Each row is a point on a landscape with many peaks, with its height.
From any point a climber takes the steepest step (rise divided by distance) to one of its 2 nearest points. It stops when none of these is higher. Distance is the straight distance between rows; heights are no part of it.
q738 height 33.0: [149  94 183 181 161 118 145 170 112 129 175 174 156 156  78 145 166 131
 152 182 152 131  89 125 149 165  80 173]
q547 height 64.0: [115 144 110 105 115 150  87 106 195 101 118 125 133  89 112 123 142 175
 112 167 133  88 155 130 121  61 154 100]
q171 height 63.7: [ 63 115  95 125 145 153 151  76  98 151 176  84 160 100 182 131  90 161
 122 130 118 180 149 118 115 111 159  85]
q995 height 52.0: [153 159 197 155 156 116 102 115 176 136 153 141 132 110 121 160 192  98
 166 155 136  69 128 142 147 101  85 154]
q573 height 20.9: [ 95 140 133 176 133 113 130 133 102 183 149 110 110 145 136 136 147 111
 176 117 106  92 144 173  71 155 106 106]
q725 height 66.6: [191  94 122  53 138 118 128 160 107 149 173 150 114 135 109 117 106 120
 111 145  84 148  98 107 153 166 143 174]
q338 height 23.4: [104 126 201 162 133 153 152 180 105 116 114 111  89 149 126 117 151 165
 146 130 195 141  75 130 139 187 110 195]
q566 height 44.3: [132 156 174 154 171 131  82 111 159 117 163 158 136 123 116 158 201 157
 149 168 138  86 147 133 123  79  96 127]
q774 height 69.0: [143 113 108  44 126 147 161 151 155 127 149 133 113 114 138 108 126 142
  80 119  96 151 143  97 148 114 158 136]
q240 height 18.0: [133 112 125  77 141 177  85 146 179  97 154 146 126  98 109 123 133 197
  69 178 134 134 131  79 153  94 182 121]
q780 height 34.3: [142 155 153 123 104 123 148 161 181 113  96 130  80 111 125 133 163 129
 122 132 146  93 101 108 135 120 130 164]
q480 height 70.4: [ 69 192  96 159 110 145 146 102 159 138  71 113 119 132 150  62  95 152
 103 103 145 130 190 126 116 141 106  75]
q861 height 61.6: [133 128 178 179 151  97 136 140 149 145 135 119 128  99 102 172 179  74
 173 146 142  82 120 143 125 131 104 161]
q802 height 91.9: [100 147  84 111 124 111 186 121 145 120  59 126 133 122 106  67 100  99
 122  97 113 121 182 135 116 116 121 104]
q674 height 51.5: [ 86 126 109 140 146 158 133 106  97 139 186 113 134 133 190  89 105 177
 103 142 112 182 146 120 110 150 124  92]
q313 height 49.6: [140  75  69  98 122 107 165 118  95 126  95 107 162 141 127 121  68  93
 110  86 114 152 120 137 127 149 147 130]
q658 height 71.1: [117 165 125 124 127 136  98  83 167  93 106 123 149  78 118 105 130 144
 150 145 117  98 155 150 115  54 129  92]
q928 height 80.0: [163 131 163 124 117  92 129 178 137 115 104 137  95 119  89 211 182 104
 145 110 174 120  73  85 150 128 156 196]
q80 height 48.6: [107 135 130 120 137 175  64  61 124 131 190 118 135 110 166 102 137 192
 121 166 124 138 177 155 137  76 115  99]
q152 height 47.3: [164  91 172 109 116 104 123 197 103 153 146 147 105 140  79 141 155 137
 144 147 151 126  56 118 164 206 135 231]
q363 height 51.6: [ 91 164 179 211 156 114 119 128 140 134 134 123 144  98 110 153 180  97
 184 140 157  84 136 150  99 114 106 107]
q300 height 71.3: [100 146  88 137 129  95 159 121  91 165 103  93 134 149 146 102  65 135
 129  88 132 160 151 138  85 185 116 105]
q39 height 55.3: [149 107  97 141 105  76 106 134 100 120  73 126 159 113  87 155  91  74
 156 104 105 118 108 143  96 134 133 127]
q980 height 32.6: [124 116 157 173 135 119 145 177 110 110 108 119 112 150 119 138 147 142
 145 131 183 128  77 121 101 152 106 161]
q239 height 24.2: [151 100 192 171 166 123 101 138 114 149 200 175 136 162 104 141 172 125
 158 180 127 106 132 143 142 140  77 160]
q320 height 37.9: [152 112 158 121  98  96 154 169 139 143 115 123  91 141 115 130 133 115
 139 133 136 113  91 132 135 184 108 217]
q845 height 16.0: [157 124 172 154 150 153  93 118 121 139 196 168 121 145 146 108 155 131
 141 169 108 109 131 155 144 124  88 127]
q961 height 73.1: [105 160 142 224 131 133 130 126  90 147 140 127 123 169 159  98 107 163
 134 149 164 152 112 134 107 191  89  98]
q909 height 57.1: [184 113 149  72 124 116 123 189 113 130 140 166  89 138  94 131 133 136
 114 150 120 148  73  99 145 172 147 180]
q689 height 34.9: [144 132 125 130 121 116 122 103 129 176 128 117 138 160 140  91 104  97
 128 118  90 102 175 162 107 159  76 158]
q516 height 3.9: [ 78 184 139 176 115 162  75  73 132 161 155 128 112 134 181 115 165 153
 147 109 118 104 178 175 111 102 103  51]
q670 height 60.4: [131  89  84 111 126 130 151 141 107 101 111 118 128 139 144 120  97 132
 110 104 133 151  99 117 113 133 149 118]
q485 height 32.8: [101 170 160 162 118 137 133 129 164 161 108 114 108 128 173 106 157 113
 139  95 114  75 155 147 119 146  76 129]
q875 height 87.2: [180 128 154 108 118 110 124 182 135  96  90 157  75 145  92 178 162 135
 127 127 189 151  55  74 170 140 164 183]
q718 height 58.7: [106 134 147 208 160 145 130 137  94 122 157 164 137 165 140 110 138 175
 134 165 165 149 104 116 107 162  89 103]
q56 height 44.6: [104 118 124 146 143 188  98 120 125 115 174 147 123 128 163  79 129 193
  99 173 141 149 133 115 119 134 121  85]
q723 height 72.3: [178 134 175 141 133  78 132 158 153 141 141 143 117 122  87 194 190  84
 158 146 150 103  94 113 151 122 136 190]
q42 height 25.6: [188 173 136  79 122 102 100 154 185 112 131 167  83 127 108 160 157 139
 116 146 120 150  91  72 172 100 184 159]
q712 height 12.4: [ 73 172 114 133 138 122 123  93 105 161 124 106 140 100 136 120 115 125
 167 110  95 135 175 156  68 118 147  61]
q744 height 41.2: [124  58  79  88 126 132 169  98  81 124 112 101 190 132 138 161  82  79
 106  72 102 164 128 115 155 136 160 115]
q416 height 72.9: [ 72  97  85 105 137 153 152 102 112 133 138  91 167  95 171 145  93 134
 120  98 109 159 153 112 114  85 174  84]
q644 height 82.5: [ 94 112  96 105 138 131 116 108 118 108 125 104 149 102 131 143 117 129
 124 106 120 146 150 112  86  67 168  80]
q366 height 73.0: [196  95 135 101 155 127  90 149 101  89 152 179 132 146  88 169 131 142
 100 140 131 173  75  74 163 115 161 133]
q722 height 8.5: [115 151 169 175 144 164  88  93 119 159 184 149 110 148 166 120 178 137
 150 139 126  94 156 172 120 108  90  91]
q914 height 48.4: [122 122 113 151 117  69 120 133 114 156  79 106 168 122  99 125  84  82
 160 107 109  98 138 154  78 147 108 139]
q955 height 72.1: [118 125 170 208 112 125 135 149 115 165 140  97 125 150 138 126 131 115
 155 129 157  97 120 164 125 201  82 164]
q343 height 16.3: [ 99 146 115 133 132 105 130 127 107 154 128 122 125 117 130 130 133 111
 180 109  88 104 150 166  62 115 129  92]
q415 height 80.1: [162 112 133  98  98 116 127 167 109  81  53 137  78 150 111 164 140 140
 120 110 178 150  48  93 146 147 156 189]
q755 height 57.4: [107 117 124 109 128 168  78  90 171 118 162 119 145 101 127 120 142 208
 101 178 150 114 171 138 122  69 151 103]
q962 height 81.3: [166 104 126 106 156 128 108 145 113  89 157 155 132 142 102 172 151 141
 109 139 132 150 103  94 118  88 163 124]
q430 height 17.2: [124 101  96  92 120 138 161  96 115 152 177 125 160 133 158  74  82 115
 112 134  88 148 158 153 143 151 122 131]
q112 height 71.5: [146 104 102 103 117 123 154 157 118  88  68 139  98 155 115 142 111 119
 117 104 147 144  63 113 126 139 151 154]
q529 height 58.2: [111 131 179 199  82 143 141 141 136 175 126 108 109 151 157 101 136  92
 131 109 141  93 122 173 169 205  73 173]
q770 height 24.8: [180 146  98  70  98 100 139 120 166 103  80 148 118 124 101 149 113  94
 107 119 108 140 125 105 171  87 158 143]
q852 height 45.7: [119 125 189 195 172 156 137 164 121 119 166 173 137 156 106 110 168 173
 127 164 168 142 106 100 131 150  75 132]
q136 height 92.3: [138  90 108 105 145 133  92 113 105  79 128 123 151 104 116 189 140 121
 105 100 131 148 132 108 112  55 179  89]
q801 height 41.5: [102 147 162 188 141 122 132 162 139 107 100 108 122 120 129 139 156 137
 151 132 170  96 117 113  85 120 109 131]
q965 height 40.8: [130 161 178 130 125 121 131 143 187 139 102 116  98 114 156 117 171 117
 131 124 132  84 132 123 134 134  88 173]
q887 height 41.4: [117 133 124 155 117  79 122 113 121 190 102  97 156 153 122 110  85  98
 155 104 103  96 175 161 100 172  80 144]
q975 height 62.6: [127  99  95 142 128 105 114 124  73  90  90 127 164 122  92 166 110  89
 152 104 118 129  99 138  92 113 161  81]
q423 height 21.7: [174 135 118  71 131 152  94 163 176  95 155 158 110 116 100 137 144 170
  80 175 127 150 101  74 186 100 197 128]
q311 height 61.1: [ 85 194 106 165 114 108 157 119 117 149  71 102 119 135 150  83  81 140
 140 100 135 143 164 143  89 175 104  81]
q701 height 24.4: [132 100  87  81 118 146 174  88 117 112 168 122 171 115 141 107  81 107
 122 148  90 153 130 149 167  98 143 127]
q309 height 8.4: [ 74 199 127 187 131 120  97  82 104 161 144 108 123 123 155 130 125 140
 161 120 115 131 176 153  68 139 116  55]
q907 height 79.6: [154 104 107  48 122 136 171 162 123 146 145 134 107 139 132  90 119 129
  90 111  90 155 130 123 145 158 129 162]
q582 height 16.4: [125 100  77  54 112 141 173 113 151  95  90 131 151 110 118 129  93  98
  71  88 125 157 143  93 196  76 174 119]
q229 height 30.3: [151 113 127 129 108 113 150 151 130 145 119 123 120 151 137 109 109 118
 132 130 116 111 117 144 113 170 106 177]
q819 height 80.8: [ 60 160  72 123 143 139 182  94 134 143  83 109 149 115 132  64  83 129
 106  93 126 147 197 126 122 116 129  72]
q69 height 57.3: [112 129 112  96 117 166 135 132 158 117 138 128 107 124 159  89 123 161
  94 152 116 121 144 118 125 113 130 109]
q768 height 12.7: [111  98  87  65 108 160 137 117 180  98 101 118 152  93 135 128 102 143
  72 125 141 144 149  90 175  75 186 111]
q511 height 29.3: [179 159 138  97 108 106 123 145 188 117 111 157  94 120 120 137 142 120
 119 148 119 115 114  98 151 105 143 158]
q321 height 18.2: [133  98  89  87 141 166 142 112 125  91 166 131 164 109 143 119  91 148
 115 167 126 163  96 124 165  93 158 105]
q66 height 71.0: [149  92  93 111  98 123 115 143  77  83  75 129 119 127  96 195 138  75
 114  73 123 127 103 124 123 128 169 101]
q985 height 90.6: [111 149 129 202 104 113 139 128 100 178 123 108 134 169 151 104  84 134
 149 125 153 122 125 160 103 220  85 124]
q87 height 26.6: [ 90 163 169 184 134 131 118 132 134 183 140 102 101 137 171 136 169  96
 164  97 117  77 154 160  97 162  87 120]
q981 height 20.4: [175 103  80  63 102 120 152 115 123  89  75 135 129 136 111 157  96  77
  71  77 122 171 124  94 199 118 170 134]
q943 height 80.9: [124 151 101  92 120 114 130  94 156 110  78 129 153  91 104  87 103  94
 132 118  93 117 166 151 123  73 125 111]
q283 height 32.0: [132 128 116  71 131 141 136  63 133 128 177 103 158 101 146 112 107 129
 142 141  91 132 171 171 158  57 126 122]
q84 height 39.9: [117 140 127 126 134 148 104  56 110 140 171 105 145 112 160 104 111 140
 150 143 105 138 175 166 115  83 102 100]
q578 height 79.8: [187  74  80 109 111 119 109 132  71  82  99 138 121 161 103 200 122  98
  99  90 127 150  87 128 162 161 167 129]

For each start below, name the point where the climber stops.
q582 | q965
q229 | q907
q239 | q985
q80 | q802
q313 | q875
q712 | q965
q674 | q136
q240 | q802
q914 | q578
q423 | q965
q338 | q907
q744 | q875

Call two points neighbours if one is among the 2 nearest of the other. Go from one point of each pair to the other, from neighbour to neighbour, staying as high as possible. Name the lowest point that can't be avoided.
q907 and q861 | q229
q802 and q985 | q311
q875 and q578 | q112
